A landscape with many peaks, sampled at points; each row gives a point and its height.
A climber steps from a point to the highest of its 3 nearest points, and stops where none of them is higher. Distance is the straight distance between rows; heights are no part of it.
Zelid: [-0.91 -0.77 -0.41 -1.30 -1.18  0.03  2.79  2.03  2.75  2.71 -0.25  2.10
 -0.08 -0.26 -1.90  0.25  1.18  0.29 -1.68  0.82 -1.40 -0.28 -1.72  1.75
 -1.13  1.74]  h=444
gib: [-3.07  2.08 -0.81 -0.61  1.07  2.28 -1.22 -1.36  0.27 -1.53  1.00 -4.59
 -2.45  3.30 -2.93 -1.15 -2.34  0.28 -3.99  1.95 -1.29 -1.62  2.89 -2.96
 -0.66 -2.31]  h=458
mig: [ 0.04  1.49 -1.31  1.25 -0.86 -1.82 -1.14 -0.17 -3.09  0.27  0.30  2.78
 -1.96 -3.93  1.82  0.20  1.82  2.51 -0.49 -3.79  0.39  0.55 -2.02  0.40
 -1.87  1.80]  h=352
fanog: [ 0.66  3.75  1.56 -1.78 -1.91  3.09 -3.59 -3.05  0.27 -3.45  0.62  0.93
  1.50  3.93  0.80  0.05 -0.67 -1.53  0.66  2.74  3.05 -1.48  4.92 -0.70
 -0.96 -2.93]  h=62
nufip: [-1.22 -1.91 -1.24 -2.18 -2.41 -0.40  3.17  0.73  2.71  1.50 -0.97  2.54
  0.42 -0.43 -0.35  1.44  2.04 -0.26 -1.59 -0.57 -0.80  0.89 -3.30  2.76
 -1.46  3.41]  h=461
lus: [-1.41 -1.03 -0.47 -0.27  0.19  2.66 -0.99  0.94  0.11  1.52 -0.24 -0.21
  0.50 -2.44  0.91  1.60 -0.94  1.05  3.02 -1.13 -0.33  0.24 -1.48  2.04
 -0.91  0.73]  h=58
Voker: [-0.97  0.46  0.26  0.35  1.58 -2.80  1.85 -0.42  0.28 -0.62  0.31 -2.34
 -1.04  0.72 -4.26 -0.57  0.01 -0.42 -2.89  1.83 -1.36 -1.91  1.30 -1.92
 -0.11  0.01]  h=263
durik: [-0.44 -1.23  0.38 -0.36  2.28 -0.35  0.43  2.68  1.36  1.54 -0.50 -0.95
  0.22 -1.18 -2.10 -0.29 -0.92  0.57 -0.38  2.55 -1.29 -0.85  0.74 -0.09
  0.56  0.09]  h=349
Guz: [-1.90  1.82 -0.28 -0.21  1.48  0.95 -0.32 -2.20  0.39 -2.75  0.91 -3.87
 -1.59  1.90 -3.95 -0.58 -0.59 -0.08 -3.49  1.72 -0.86 -1.89  2.61 -2.42
 -0.09 -1.39]  h=445
vugiv: [ 1.58 -1.08  2.10  0.37 -2.12 -2.63  3.61  0.30  0.89 -0.09  1.23 -0.31
 -1.17  2.37 -1.55  0.52  3.28 -1.22  2.32 -0.29  1.38 -0.69 -0.89  1.01
  1.83  0.29]  h=238
pefo: [ 0.87  0.50 -1.02  1.14 -2.24 -4.00  0.75  3.13 -4.77  0.24 -2.61  1.99
 -3.76 -1.85  2.22  0.27  1.80  2.62 -1.25 -3.93  3.88  2.35 -1.15  0.86
 -1.22  3.03]  h=428
lim: [ 1.87  0.30 -2.70  0.13 -3.27 -2.93  0.47  0.55 -0.91  1.83 -1.82  3.37
 -0.14 -1.80  2.72 -0.44  2.32  1.66 -0.42 -4.76 -0.75  2.73 -2.86  0.27
 -0.18  3.29]  h=305
pesa: [ 1.43 -1.29  1.32  0.06  1.78 -0.90 -2.13  0.33  0.09 -1.98 -0.05 -2.11
  1.42  1.32  1.63  1.45 -1.57 -0.78  1.69  3.13  1.86 -0.21  1.47 -0.14
  1.91 -0.25]  h=120
sovat: [-0.29  0.03 -0.82  0.79  3.53  0.83 -1.85  1.29  0.40  1.98  0.28  0.65
 -0.06 -1.24 -0.29 -2.53 -2.80  0.34 -2.79  3.57 -2.26 -0.25  1.30 -1.27
  0.76 -2.60]  h=279
pepo: [-0.49 -0.17 -1.64 -0.83 -2.11  0.14  1.97  0.91  1.78  1.86 -0.36  3.96
 -0.09 -1.96  0.03  0.18  1.04  1.21 -1.77 -1.21 -1.50  0.56 -2.24  1.87
 -2.24  2.14]  h=480
sinel: [ 2.43  1.21  1.13  1.31 -0.77 -2.05  1.35 -2.66  0.43 -2.42  0.78 -1.52
  0.20  1.64 -3.40 -0.91  2.73 -1.13  2.01  0.03 -0.51 -1.22  1.23 -1.26
  0.86 -1.53]  h=698
poze: [ 1.20  2.22  0.66  0.21 -1.75  0.98  1.67 -3.79  1.44 -2.38  0.92 -1.09
  0.01  2.32 -3.55 -1.38  2.45 -0.72  1.65 -0.91 -2.84 -0.91  2.32 -2.58
 -1.41 -1.79]  h=171
vesu: [-0.02 -1.52  0.06  0.24  2.39  1.67 -1.71  2.55  0.93  1.74 -0.51 -0.46
  0.67 -1.44  0.48 -1.19 -1.77  0.46  0.97  2.90 -0.91  0.07  1.04  0.19
  0.15 -0.45]  h=163
rati: [ 0.62 -0.49 -3.91 -0.70 -2.38 -1.57  1.83 -0.04  1.80  0.75 -1.28  3.88
  0.31 -1.63  1.50 -0.16  2.45  0.94 -2.39 -3.05 -2.00  2.08 -2.66  0.93
 -1.43  3.03]  h=452
Rane: [-0.60 -0.21 -0.28  1.51 -0.19 -2.81 -0.50  2.93 -5.97  0.52 -2.72  0.75
 -2.83 -1.59  1.95  0.17  1.01  3.14 -0.86 -4.33  4.21  1.69 -0.60  1.59
 -0.45  2.74]  h=372
migo: [ 0.96  0.83  0.81  0.93  2.65  2.14 -3.50  1.58 -1.20  1.30  0.87  2.05
  0.56 -1.17  3.15 -3.30 -3.58 -0.26 -1.36  4.71 -0.17 -0.01  0.84 -1.30
 -0.15 -2.51]  h=182
Bavi: [ 0.85 -1.52  1.54  0.36 -1.22 -2.90  4.40  0.35  1.56 -0.36  1.11 -0.13
 -1.43  2.54 -2.37 -0.56  3.47 -1.90  0.32  0.90  0.67 -0.41 -0.46  0.30
  0.93  0.42]  h=133
Rur: [-0.06 -1.54  0.74 -0.48  1.26  2.95 -2.06  1.67  0.23  1.58 -0.87 -1.03
  1.07 -0.90  2.67  0.85 -1.73 -0.22  3.08  0.84  0.34  1.42 -0.24  1.53
  0.18  0.57]  h=84
zodi: [-0.32  2.63  0.13 -0.15 -0.08  3.11 -1.63 -2.71  0.96 -3.50  2.33 -1.50
 -0.31  3.02 -1.74 -0.70 -0.06 -1.01 -0.64  1.08  0.42 -0.89  4.66 -2.94
 -0.10 -3.54]  h=166
bemut: [ 0.04  0.90 -0.24 -0.25  1.88  1.62 -4.36 -1.35 -0.40  0.41 -2.21  0.13
  1.15  0.73 -0.25 -2.48 -3.76 -0.54 -3.42  5.20 -1.81 -0.88  2.17 -0.13
  0.73 -2.16]  h=204
Tiv: [-1.12  2.02 -1.11  1.30 -0.27 -0.23 -0.19  0.87 -0.75  0.94  1.48  3.29
 -2.06 -4.27  1.95 -0.29  0.47  1.75 -2.08 -2.54  0.51 -0.31 -1.97  0.90
 -3.00  1.46]  h=422
Deruf: [ 0.58  1.03  0.94  0.18 -0.16  0.62 -3.11 -2.96 -0.41 -3.70 -0.07 -0.91
  1.66  2.49  0.77  0.66 -1.45 -1.98 -0.44  3.67  2.14 -1.18  3.94 -0.10
  0.82 -0.76]  h=412
Nabe: [-1.02 -0.45  1.85 -0.30 -0.87 -0.76  1.94 -1.26 -2.47  1.47 -2.06 -0.29
  3.36 -0.47  1.38  3.17  0.14 -1.45  1.92 -6.80  0.70  1.49 -4.23  0.35
  1.48  3.20]  h=312
besas: [-0.93 -1.30  2.28  0.44  0.44  1.34  1.24 -1.38 -2.45  0.74 -1.12 -1.56
  2.74  0.49  2.08  4.17 -1.72 -1.90  3.79 -4.54  2.97  1.01 -2.66  1.35
  1.61  0.88]  h=359
Vabus: [-0.04  1.51 -2.05  0.99 -2.04 -0.29  1.41  0.56  0.30  0.68  0.34  4.15
 -1.65 -3.55  1.15 -0.59  1.01  1.21 -2.76 -2.14 -0.51 -0.06 -1.85  0.71
 -2.64  1.58]  h=453
gifo: [-2.99  1.59 -1.42 -0.61  1.94 -0.25  0.07 -1.81  0.19 -0.31 -0.40 -3.93
 -2.31  1.65 -4.52 -1.14 -0.99  0.55 -4.69  1.98 -2.00 -2.59  1.53 -2.05
 -0.69 -1.70]  h=519
rana: [ 1.95  2.39 -0.08 -1.40 -1.96  3.27 -4.00 -3.74  1.13 -3.41  0.58  0.81
  1.61  3.69 -0.06 -0.60  0.64 -1.77  2.32  1.79  2.00 -1.31  4.84 -0.61
 -0.42 -2.90]  h=125
kili: [-0.60 -3.22 -0.89 -1.89 -2.90 -1.62  3.74 -0.52  0.99 -0.84 -0.21  1.62
  0.99  1.39  0.32  2.51  2.98 -1.32 -1.58 -2.73  0.36  1.81 -3.78  2.76
  0.71  3.87]  h=191
vuvit: [ 1.32  0.93 -1.17  1.23 -2.38 -2.71 -0.17  1.91 -3.51  1.97 -2.11  2.51
 -2.06 -1.56  2.70 -0.72  1.94  2.45  0.23 -6.38  2.38  2.12 -2.06 -0.01
  0.02  2.22]  h=569
kul: [ 0.35 -2.43  1.04 -0.58  1.95  0.32 -2.00  1.39  0.39  0.16 -0.82 -1.84
  1.05 -0.18  0.88  0.72 -2.07 -0.66  1.63  2.96  0.37  0.37  1.22  0.11
  0.69  0.15]  h=192
pemon: [-0.96 -1.77  1.94 -0.58 -1.46 -0.19  2.68 -0.36 -0.54  0.44 -0.23 -0.97
  1.11  0.62  0.87  3.11  0.12 -0.95  2.12 -2.25  1.39  0.31 -3.81  1.87
  1.01  1.65]  h=462
Sako: [ 1.15 -1.37  1.31 -0.55  1.31 -0.21 -3.06  0.25 -0.67 -1.01 -1.20 -2.38
  1.76  0.12  2.16  0.39 -1.86 -1.75  1.65  4.08  1.29 -0.35  1.25  0.32
  1.44  0.94]  h=158
vef: [ 1.55 -1.71  1.64 -0.29  0.64 -0.74 -0.67 -0.17 -0.87 -1.17  0.15 -2.96
  1.28  2.23  2.47  2.27 -1.33 -1.63  4.43  0.38  2.98  0.34  0.30  0.31
  2.81 -1.22]  h=487
noti: [ 1.69  1.58 -0.25  0.38 -0.33  1.36 -2.41 -3.78  0.42 -4.11  1.53 -0.91
  0.77  2.43 -1.13  0.39  0.28 -0.88  0.91  1.41  0.88 -0.71  4.07 -1.15
  0.04 -2.22]  h=144
gukez: [ 0.19  1.30  0.67  0.98  0.54 -2.10  1.14 -1.33  0.19 -2.90  1.49 -2.08
 -1.00  1.13 -3.51 -0.48  0.64 -0.70 -0.59  1.40 -0.33 -1.57  1.75 -1.90
  0.88 -0.90]  h=253
liful: [-2.49  0.31 -2.33 -0.85  2.65 -0.55 -0.89 -1.97  0.35  1.51 -1.03 -2.38
 -2.38  1.32 -3.76 -1.89 -2.67  1.49 -4.60  3.06 -3.18 -1.64  0.89 -1.75
  0.64 -3.17]  h=477
Dilo: [-0.96  0.83 -1.50  1.17  0.61  2.00 -0.79  0.52 -0.45  0.90  1.60  1.77
 -0.93 -3.93  1.90 -0.07 -0.68  1.39  0.77 -2.29 -0.19  0.43 -1.31  1.64
 -2.49  0.47]  h=437
nusos: [-0.63  2.67 -0.01  0.38 -0.64  1.37  1.75 -3.46  0.95 -2.60  2.24 -2.59
 -1.48  2.42 -3.86 -1.67  0.72 -1.01 -1.61  0.02 -0.65 -1.62  2.40 -3.40
 -0.68 -2.49]  h=177
bizud: [ 0.29 -0.73  0.15 -0.09  2.38 -0.75 -1.03  0.92  0.37 -0.83 -0.34 -2.21
  1.10 -0.02 -1.48  0.07 -1.24 -0.33  0.16  3.13  0.03 -0.73  1.57 -0.11
  1.28 -0.11]  h=250
todi: [ 0.44 -0.84  1.49  0.41  0.48 -2.77  1.65  0.29 -0.03 -0.92  0.73 -2.06
 -0.48  0.65 -2.09  0.53  0.62 -1.04  1.29  1.21  0.41 -0.51  0.57 -0.64
  1.69 -0.05]  h=249
Mirez: [-1.21  0.39 -0.64  0.18  0.81  1.05  1.79  3.53  2.30  3.37  0.82  2.26
 -1.11 -2.49 -0.78 -0.93 -0.71  1.32 -1.91  1.15 -1.54 -1.30 -0.92 -0.41
 -1.34 -1.97]  h=381
Rad: [ 0.49 -1.82  2.35  0.36 -0.07 -0.17  0.81  0.86 -0.34 -0.20  0.09 -2.31
  0.68  1.08  1.21  2.91 -0.45 -1.14  3.78  0.10  2.43 -0.06 -0.69  0.71
  2.12 -0.12]  h=463
bukik: [-0.80  0.60  0.37  1.09  2.51  3.04 -1.86  3.35 -0.10  1.32  2.06  2.22
 -1.19 -2.49  3.05 -2.04 -1.66  0.74 -1.21  1.80  0.24  0.06  0.58 -0.36
 -1.34 -1.79]  h=114
Gesor: [ 2.34  0.14  0.47  1.24  0.00 -1.26 -0.40 -2.01  0.14 -3.09  1.02 -2.02
  1.09  1.80 -1.16  0.67  1.22 -0.78  3.11  0.12  0.61 -1.32  2.90 -1.10
  1.99 -2.23]  h=515
Meno: [-0.85 -0.55  0.71 -0.75  0.93 -2.77  1.60  1.20  0.69  0.72  0.14 -1.42
 -0.13 -0.26 -3.70 -0.36  0.27 -0.19 -1.45  2.84 -1.05 -1.20  0.51 -0.88
  0.25  0.34]  h=321
zul: [-1.10  0.62 -1.19  0.58 -1.41  0.84  1.18  0.86  0.98  2.11  0.57  2.65
 -0.85 -3.62  0.29 -0.02  0.68  1.41 -0.94 -2.08 -0.65 -0.22 -2.08  1.81
 -1.84  0.37]  h=474
Rez: [-0.35 -1.78  2.04  0.12 -1.00 -0.43  2.85 -0.80 -0.79  0.31  0.22 -1.84
  1.05  1.09  0.69  3.14 -0.69 -1.40  4.07 -2.83  3.04 -0.09 -1.85  1.45
  2.30 -0.47]  h=443
lop: [ 2.09  0.59 -5.17 -0.11 -2.64 -2.53  2.54  1.36  1.32 -1.07 -0.78  3.89
 -1.34 -1.94  3.11 -0.62  2.49  1.48 -3.75 -3.54 -1.43  3.26 -2.00  0.42
 -0.79  2.77]  h=424
Leleg: [ 1.22 -1.04  1.76  0.68 -0.61 -2.05  2.35  0.38  0.31 -0.99  1.14 -1.91
 -0.73  1.00 -1.03  1.73  1.38 -0.58  2.49  0.61  1.34 -0.83 -0.97  0.39
  2.26  0.25]  h=380
pilen: [-0.16 -1.99  1.35 -0.04 -3.22 -1.46  4.01 -2.19 -0.11  0.31  0.05  0.55
  1.35  2.41  0.06  2.47  2.24 -1.81  1.47 -4.54  2.39  1.62 -4.46  2.65
  1.70  1.39]  h=127
fuv: [-1.15 -0.21  0.85 -0.56  0.38  0.88 -0.20 -1.04 -2.99  1.69 -2.37 -0.17
  2.75 -1.78  1.67  2.44 -0.40  0.47  3.01 -6.47 -0.19  1.54 -2.94  0.41
  0.15  3.01]  h=364
Vepul: [ 0.75 -1.23  0.47  0.00  1.94  2.30 -3.16  2.06  0.08  1.91 -0.90 -0.04
  1.14 -0.50  2.80 -0.65 -2.54  0.03  2.66  2.72 -0.17  0.92  0.63  1.25
 -0.08 -0.23]  h=122
ged: [-0.35  0.43 -1.33 -0.35 -2.32 -0.69  0.29 -0.07  0.87  2.26 -0.57  3.09
 -0.19 -2.94  0.72 -0.19  1.49  1.12 -0.53 -2.83 -1.30  0.41 -3.61  1.51
 -1.89  1.88]  h=536
mafad: [ 2.21  0.35  0.88  0.68 -1.43 -2.89  3.40 -1.90  1.63 -1.38  0.87 -0.77
 -0.47  2.41 -3.00 -1.90  4.27 -1.36  1.63 -0.44 -0.79 -0.76  0.00 -1.16
  1.01 -0.09]  h=371
giru: [ 1.46  1.89 -3.46  0.31 -2.10 -3.18  0.94  1.30 -0.51 -0.56 -1.08  4.18
 -2.13 -2.51  3.03 -0.50  2.45  2.02 -3.27 -3.34 -0.10  1.41 -1.78  0.06
 -1.38  2.77]  h=403
tebap: [ 2.65  0.09  1.21  0.58 -2.35 -3.38  3.39 -1.05  1.25 -0.82  0.96 -0.59
 -0.14  2.99 -1.87 -1.46  4.59 -1.51  3.21 -0.64  0.42  0.36  0.33 -0.18
  1.10 -0.13]  h=234
nuf: [-1.30  0.33  0.06  0.16  1.71 -0.41 -0.50 -1.64  0.09 -2.63  0.61 -2.94
  0.03  1.14 -3.01 -0.06 -1.05 -0.65 -2.41  2.73 -0.62 -1.64  2.89 -1.57
  0.76 -0.66]  h=358
zezu: [-1.25 -0.14 -1.87  0.36  3.73  0.49 -2.44 -0.09  0.37  1.81 -0.21 -0.20
 -0.55 -0.01 -0.94 -3.04 -3.85  1.06 -4.46  3.59 -2.80 -0.76  0.89 -1.79
  1.25 -4.00]  h=383
gelim: [ 2.74 -0.90  0.88  0.71  0.03 -1.70 -1.44 -1.76 -0.42 -3.13  0.81 -1.98
  1.46  2.24  1.33  1.55 -0.11 -1.24  3.64  1.31  1.88  0.00  1.84  0.17
  2.71 -2.47]  h=509
mutu: [-0.23 -1.41  0.03  0.16  1.84  2.08 -0.49  2.93  1.27  2.10  0.31  0.52
 -0.41 -2.26  0.25 -0.61 -1.26  1.29  0.65  0.81 -0.97 -0.31 -0.05  0.65
 -0.73 -0.85]  h=147
kase: [-0.95 -1.77  0.34 -0.56 -0.45  0.63  0.99  2.30  1.03  1.56 -0.61 -1.08
  0.00 -1.20 -0.68  1.58 -0.63 -0.10  1.38  0.35 -0.54  0.06 -1.59  1.41
 -0.33  1.46]  h=434
solu: [-1.22 -0.03 -0.41 -1.09 -0.05 -0.19  2.72  2.78  2.80  3.40 -0.40  1.95
 -1.39 -0.74 -2.22 -0.96  0.40  0.68 -2.25  1.62 -1.44 -0.64 -1.17 -0.04
 -0.90  0.15]  h=427
gam: [ 0.54  2.36  0.25 -0.78 -0.20  3.66 -0.21 -3.12  2.04 -3.10  1.56 -1.24
  0.49  2.82 -2.74 -0.91  0.78 -0.32  1.82 -0.39 -1.41 -0.82  4.38 -2.84
 -1.16 -3.25]  h=176
zosil: [ 0.68 -1.70  2.07  0.10 -2.86 -1.61  4.04  0.07  1.16  0.22  1.00  0.15
 -0.54  2.29 -0.82  1.66  3.05 -1.47  1.10 -0.24  1.93  0.15 -1.79  1.91
  1.26  1.24]  h=159
famu: [ 2.72  0.10  0.68 -0.44 -0.23 -0.88 -3.46 -3.04 -0.46 -3.42  0.65 -0.70
  2.40  2.68  1.54  1.45 -0.65 -1.81  2.56  1.43  2.34 -1.00  3.29 -0.09
  1.82 -1.43]  h=499
mem: [-1.52  1.97  0.27 -0.47  0.63  2.35 -2.65 -2.45 -0.10 -2.73  0.19 -1.81
  0.60  2.54 -1.09 -0.20 -1.96 -1.23 -2.68  3.67  1.07 -1.48  4.27 -1.44
  0.41 -1.13]  h=311
tugep: [ 0.36 -1.00 -0.12 -0.62  2.46  0.15 -2.90  0.82  0.21 -0.89 -1.03 -1.88
  1.90  0.05  0.15 -0.02 -1.90 -0.81  0.13  3.76 -0.38 -0.58  2.37 -0.10
  1.42 -0.41]  h=223
sigof: [-0.25 -2.46 -2.56 -1.68 -2.16 -1.67  2.45 -0.54  0.89 -0.24 -1.74  1.44
  1.52 -0.34  1.42  2.06  2.82  0.16 -1.45 -3.76 -2.01  3.05 -3.54  1.82
 -0.28  4.61]  h=141
lusuz: [-0.35 -0.97 -0.31  0.64  1.23  2.89 -2.57 -0.06 -1.57  1.89 -0.52  0.11
  0.54 -2.29  3.03  0.99 -1.27  1.11  3.40 -3.24  0.20  1.11 -1.67  1.46
 -1.13  0.78]  h=36
Guv: [ 0.62  0.49  0.53  1.36  2.41  3.17 -2.75  2.44 -0.61  1.98  1.52  2.09
 -0.29 -1.97  3.77 -2.22 -2.42  0.22  0.76  2.27  0.54  0.64  0.63  0.61
 -1.08 -0.86]  h=155
tir: [-0.21  1.99  0.13  1.04 -0.27  0.98  0.14 -3.36  0.58 -3.42  2.18 -1.84
 -0.61  1.86 -3.20 -0.64  0.89 -0.86  0.41  0.42 -0.99 -1.30  3.02 -2.38
 -0.39 -2.42]  h=190
siged: [-1.14  3.24  0.23 -1.49 -0.82  4.52 -0.39 -1.21  1.49 -2.37  2.15 -2.15
 -0.57  4.54 -1.85 -2.65  0.04 -0.26 -0.54  0.43 -1.24 -0.66  3.57 -4.85
 -0.27 -4.97]  h=124
Gipo: [-0.82 -1.03  0.55 -1.00  0.32 -1.22  2.50  2.45  1.77  2.01 -0.16 -0.07
 -0.42 -0.34 -3.20  0.08  0.11  0.07 -1.21  2.50 -1.48 -1.38 -0.82  0.54
 -0.19  0.83]  h=388
neve: [ 2.51  0.27 -3.62  0.28 -3.00 -3.06  1.58  1.62  0.06  0.46 -1.65  3.25
 -1.74 -1.68  3.30 -0.28  2.53  1.55 -1.74 -4.55 -0.72  3.30 -2.12 -0.17
 -0.54  3.03]  h=392
tok: [-0.96 -0.66 -1.07 -0.14 -0.91  0.06 -0.47 -0.08 -0.41  2.47 -0.33  1.41
  0.48 -3.19  0.89  0.91  0.51  0.86  1.94 -3.62 -1.31  0.72 -3.48  1.69
 -1.51  1.92]  h=713
Furam: [ 0.38  0.36 -0.55  2.38 -0.43 -1.94 -0.46  1.83 -5.82  1.39 -2.38  1.23
 -1.94 -1.87  2.34 -0.20  1.10  2.56  0.43 -6.45  4.10  2.03 -0.93  0.21
  0.40  1.67]  h=423
sufe: [-0.08 -0.03 -1.06 -0.07 -1.45 -1.32 -0.45 -0.24 -1.44  2.27 -1.66  1.56
  1.04 -1.71  1.64  1.15  1.20  1.55  1.04 -4.98 -1.20  1.45 -3.38  0.85
 -0.47  3.05]  h=523
mobis: [-0.93 -2.29  1.21 -0.30  0.33  1.94 -0.25  0.97 -0.72  1.01 -0.50 -1.85
  1.06 -0.63  1.67  2.84 -1.47 -0.22  3.69 -1.13  1.46  0.93 -2.10  1.69
  0.32  0.97]  h=53
Kugo: [-0.44 -1.64  1.23 -0.64  0.49 -0.70  1.22  2.78  1.71  1.79 -0.38 -1.23
  0.17 -1.42 -2.10  0.77 -0.16  0.37  0.09  2.29 -0.75 -0.41 -0.03  0.66
  0.10  0.77]  h=386
dil: [-0.88 -2.77  0.02 -1.33 -2.84 -1.49  3.07 -1.58 -0.34  0.00 -0.96  1.38
  1.61  1.11  1.27  2.62  1.95 -1.10 -0.65 -3.90 -0.06  1.93 -4.71  1.62
  0.95  3.98]  h=259
tola: [ 0.35 -2.71  0.29 -0.32 -2.92 -1.52  4.83 -1.10  1.53 -0.37  1.09  1.22
 -0.70  3.77 -0.36  1.28  3.92 -1.94  0.45 -2.63  1.53  1.62 -2.67  2.90
  1.73  1.57]  h=143
Vozu: [ 0.34  0.58  1.40  0.48  0.00 -3.43  3.05 -0.44  1.07 -1.58  0.90 -0.98
 -1.08  1.25 -3.22 -0.95  2.09 -1.27 -0.80  1.67  0.28 -1.31  0.43 -1.15
  0.98  0.09]  h=145
Sig: [-1.33 -1.97  1.41 -0.99 -1.69 -0.52  2.69  0.69  0.56  1.00 -0.44 -0.33
  0.37 -0.18 -0.38  2.44  1.09 -1.03  0.81 -0.74  0.71 -0.40 -2.92  2.47
 -0.35  2.11]  h=551
Gike: [-1.43 -1.50  0.20 -0.69 -2.18 -0.88  1.64 -0.37 -0.57  1.14 -1.44  0.40
  1.97 -1.36  0.95  2.43  0.92 -0.21  0.85 -3.16 -0.90  0.60 -4.24  1.87
 -0.50  3.97]  h=384
Tasig: [ 1.03  2.67  0.56 -2.19 -0.77  4.85 -2.31 -1.56  1.37 -2.76  1.53  0.32
  1.46  4.63 -0.55 -1.38  0.65 -1.46  1.98  1.51  0.94 -1.02  4.71 -3.17
 -1.32 -3.80]  h=83
maris: [ 1.11  0.32  0.69  0.18  2.15  1.46 -4.18 -0.09 -0.76  1.36 -1.58  1.20
  2.12 -0.75  1.65 -2.10 -3.27 -0.10 -0.44  4.80 -1.17 -0.04  1.69 -0.01
  0.56 -1.72]  h=186
devod: [-1.25  1.02 -1.24  2.58  1.85 -0.33 -2.62  0.02 -4.95 -0.49  0.95  1.09
 -1.78 -3.21  3.41 -0.35 -0.14  2.70 -0.17 -3.50  2.71  1.52 -0.58  1.16
 -2.13  1.57]  h=280
vurov: [ 0.16  1.01 -0.78  1.06 -0.47 -1.18 -1.59 -0.52 -3.16  1.85 -1.12  1.82
 -0.07 -2.86  1.98 -0.21  0.89  1.96  1.79 -5.59  0.40  1.37 -2.21  0.52
 -0.93  1.48]  h=454
Pob: [ 0.08  0.98  0.38 -0.61  1.02  1.28 -4.42 -2.15 -0.53 -0.49 -1.95 -0.73
  1.95  1.34 -0.15 -0.79 -3.39 -0.99 -1.97  5.45 -0.06 -1.01  3.34  0.08
  0.44 -0.34]  h=236
Tulan: [ 0.52 -1.09  1.21  0.26  1.37 -1.35  0.61  0.67  0.41 -1.58  0.84 -2.72
  0.06  0.35 -1.55  0.81 -0.84 -0.65  0.89  2.14  0.18 -0.80  1.45 -0.82
  1.46 -0.01]  h=224
suk: [-1.05  1.17 -0.24  1.28  2.19  2.86 -2.63  1.15 -2.25  0.15  2.77  1.27
 -1.65 -2.74  3.80 -1.37 -1.00  1.45 -0.78 -0.14  1.37  0.44  0.33  1.19
 -3.09  1.08]  h=99
geki: [-1.29  0.21 -1.31 -0.05  2.78 -0.85  0.53  2.20  0.91  2.68 -0.08  1.36
 -1.61 -1.65 -1.49 -1.64 -2.46  1.17 -3.84  1.97 -2.83 -1.77 -0.44 -1.72
  0.26 -3.26]  h=129
Did: [-0.20 -0.26 -0.38  0.68  1.39  2.67 -1.80  2.10  0.18  1.45  1.68  1.74
 -0.73 -2.53  2.98 -0.93 -1.55  1.00  0.87  0.76 -0.36  0.57 -0.05  1.14
 -1.02 -1.35]  h=132
muf: [ 0.68  2.27  0.66  0.96  1.44  1.96 -4.54 -0.50 -1.93  1.00 -1.22  2.22
  0.21 -0.43  1.48 -2.97 -4.55 -0.08 -3.10  6.27 -0.98 -0.82  1.20 -1.00
 -0.05 -3.05]  h=193
Gilab: [ 0.04 -0.77  0.28 -0.58  2.90 -0.94 -0.73  1.75  0.71  0.69 -0.43 -1.88
  0.39 -1.02 -2.49 -0.42 -1.71  0.17 -1.44  2.81 -1.48 -0.96  1.70 -0.50
  0.98 -0.73]  h=297
Silav: [-0.66 -0.45 -0.49  0.20  3.15  0.64 -2.93 -0.05  0.05  0.71 -0.74 -0.68
  1.23 -0.05 -0.76 -1.77 -3.20 -0.18 -2.07  4.30 -2.08 -0.04  2.40 -0.38
  1.19 -1.80]  h=205
Mefe: [-0.91  0.38 -0.55  1.15  1.72  2.55 -0.71  2.77  0.86  1.46  2.14  2.00
 -1.61 -3.20  1.67 -0.84 -1.54  1.56 -1.05  0.51 -0.44 -0.35  0.13 -0.01
 -2.02 -1.52]  h=119
fumu: [-0.04  1.57  2.24 -3.88 -0.45  4.32  1.69 -0.44  2.74 -2.22 -0.38 -3.30
  0.66  4.14 -2.27 -3.07  0.39  0.21  0.82  0.59 -4.32 -0.17  1.74 -5.63
 -1.57 -4.76]  h=86

Call two points neighbours if one is among the 3 nearest of the other. Go from one point of each pair to the other, from neighbour to neighbour, staying as high as possible. Name the lowest point that can't be avoided.
sinel, Sig -> Rez
tir, sinel -> nusos
gifo, sinel -> mem
Sig, tok -> Kugo

Where does a climber stop that starts at each point below?
Leleg -> sinel
Rez -> sinel
mem -> sinel
mobis -> sinel
Vozu -> gifo
suk -> tok
giru -> tok
